A landscape with many valleys, sampled at points; each row gives a point and its height.
From any point a ball rolls to the lowest of the 6 points nearest to it. It stops when none of these is lower. Distance is the straight distance between rows; heights are no part of it.
poko: [-20  38  16  40  18  42 -74 -46  36]  height 55.3
morez: [ 23  -6 -10 -29 -14 -22  16  31 -17]  height 16.1
Mutag: [-40 -46 -16 -40  34 -16  10  24 -11]  height 39.5
Fus: [-21  17  16  56  28  25 -34 -45  46]  height 43.0
Kure: [-31 -23 -17  13  -6  -4   6  12  -1]  height 54.8
fis: [ 68  -5  17 -46   4   4  24  41 -27]  height 83.7
mov: [-19  27  20  52  34  27 -50 -46  50]  height 57.7
zuf: [-23  -4  17  59  40   2  -7 -33  51]  height 53.8
Mige: [ -3  27 -14  14 -39   2  -5 -16  -9]  height 27.7
Sunem: [-31 -24  14  55  36  -2   4 -11  43]  height 43.7
fab: [-25  41   6  31  -4  43 -61 -45  19]  height 52.0
tudil: [ -6 -19 -17 -29  -5 -20  10  30 -16]  height 38.1
kaga: [ 67  37  19   1 -45   4  12   7 -20]  height 41.1
repip: [-18  12 -15  19 -29   5   0 -12  -3]  height 20.1
Fela: [ 54  32   6  -1 -44  -5  13   5 -17]  height 31.7
roza: [-17  28 -11  20 -32  18 -19 -34   1]  height 27.1
Pil: [ 49  -2   4 -36  -7 -13  19  35 -21]  height 23.4
fako: [ 40 -13   4 -66  18 -19  20  33 -24]  height 35.8
Rumut: [-28  17   1  46   3  31 -27 -39  24]  height 28.8
Bonav: [-11 -11 -20 -10 -16 -16   9  19 -11]  height 53.7
nuga: [ 49 -19  15 -81  33  -8  29  24 -31]  height 54.1
dolo: [-29   4 -12  33 -14  14  -6 -21   7]  height 29.7
pegel: [-33 -37  18  53  55 -22   9  -2  53]  height 51.2
dero: [-38 -35 -16   3   9  -5   9  21   1]  height 52.1
rar: [-33  -6   8  55  22  14  -7 -27  34]  height 36.2
Pumu: [-35 -21  -4  40   6   8   2  -7  19]  height 56.1
nobiv: [-25   8  15  57  31  15 -19 -39  46]  height 40.1
dudo: [ 49  12   2 -17 -27 -13  18  28 -17]  height 25.1
Beg: [-39 -30   1  41  19   6   7  -1  23]  height 46.3
tenaf: [-18  31  -8  25 -27  24 -29 -38   4]  height 30.9
baz: [ 12  37  -9  10 -47   0  -6 -18 -10]  height 45.6
lesuk: [-42 -45   0  24  29  -4  11  15  18]  height 47.5
Lefa: [ 32 -17   6 -80  31 -20  24  25 -30]  height 55.1
kogir: [-14 -29 -19 -41  11 -23  11  29 -16]  height 36.4
porip: [ 35  45   3   4 -51   1  -4 -16 -14]  height 67.1
buni: [ 31   6  -8 -19 -27 -19  15  25 -17]  height 22.9
defas: [ 15 -20  -9 -63  17 -26  18  31 -24]  height 23.6
Bopep: [-23  39   9  33   2  44 -66 -45  26]  height 14.7
Kig: [ 14  28  -9   5 -43  -6   2 -10 -12]  height 48.1
pemu: [ 28 -21  10 -91  43 -24  31  12 -32]  height 41.9
gake: [ 60  26  11  -6 -39  -4  16  17 -19]  height 29.6
Vopug: [-28  18  -3  39 -12  28 -24 -40  13]  height 30.1
gimod: [-27  26   2  38  -2  35 -41 -45  19]  height 17.3
sim: [-38 -37   7  41  31  -1   9   5  30]  height 45.1
bazen: [-24 -24 -20 -11  -3 -14   9  25  -9]  height 58.7
lani: [  5 -25 -12 -68  22 -27  17  25 -23]  height 20.0
visi: [ -5   6 -18   6 -31 -11   8   4  -9]  height 35.7
bep: [-31   5   7  52  13  25 -16 -34  28]  height 30.6
beb: [ 11 -14 -15 -39  -4 -25  13  33 -18]  height 10.4
liga: [-11 -30 -12 -70  29 -27  16  24 -23]  height 23.3
fuvi: [ 10  48  -5  10 -49   6 -16 -29 -12]  height 51.5
naf: [-26  -4 -15  23 -18   4   3  -4   2]  height 36.3
dapud: [ 10 -24   0 -87  37 -27  22  15 -29]  height 24.8
Mal: [-33  -2  -2  45  -1  19 -10 -25  18]  height 36.6
moz: [ 35 -21  23 -97  52 -17  41   2 -38]  height 19.6
vetiz: [ 29  19  -7  -4 -37 -15  10  10 -15]  height 35.9
vabid: [-22  -9  19  61  44  -8  -4 -31  55]  height 62.9
gipek: [ 62  16  13 -13 -30  -5  20  27 -21]  height 27.9
kife: [ 48  18   3 -10 -34 -12  16  20 -19]  height 26.1
Kase: [-48 -53  -8  -7  37  -8   9  26   6]  height 60.3
banof: [ 10   6 -14  -5 -32 -16  10  13 -13]  height 51.3
Podon: [-19 -33 -16 -58  25 -25  11  26 -19]  height 28.5
zos: [  0  44  -9  13 -44  12 -22 -34  -7]  height 43.6
mipi: [-46 -49 -13 -27  35 -11   8  28  -5]  height 46.9
Govu: [ 80  23  29  -4 -36  20  19  26 -26]  height 66.2
mugo: [ 63   8  12 -24 -19  -6  20  36 -21]  height 27.2
Kavop: [-23  33   0  32 -12  36 -41 -45  10]  height 38.3
gibeg: [-35 -40 -18 -24  19 -16   7  28  -8]  height 50.2
zipok: [-18  33  19  46  29  35 -63 -48  45]  height 63.8
kapuf: [ 24  29  -7   2 -46  -8   7  -3 -15]  height 50.9
Lazef: [-39 -28  -6  28   6   3   6   4  13]  height 51.0
mufek: [-39 -45  11  42  51 -14  10  11  39]  height 49.0
beka: [ 65 -13  19 -62  19   2  26  37 -30]  height 50.8
Roto: [-15  38  -8  22 -33  25 -34 -41   1]  height 37.2
nat: [ 73   1  23 -28 -13   7  23  41 -28]  height 52.6

Where does a ball stop that starts at each point below?
lesuk: Bopep
Lazef: Bopep
Fus: Bopep
Fela: beb
rar: Bopep
Kase: lani
fuvi: repip

Write out the way that a ball takes from each point below.
gipek: dudo > buni > morez > beb
zos: roza > repip
vetiz: buni > morez > beb
mufek: Sunem > rar > bep > Rumut > gimod > Bopep
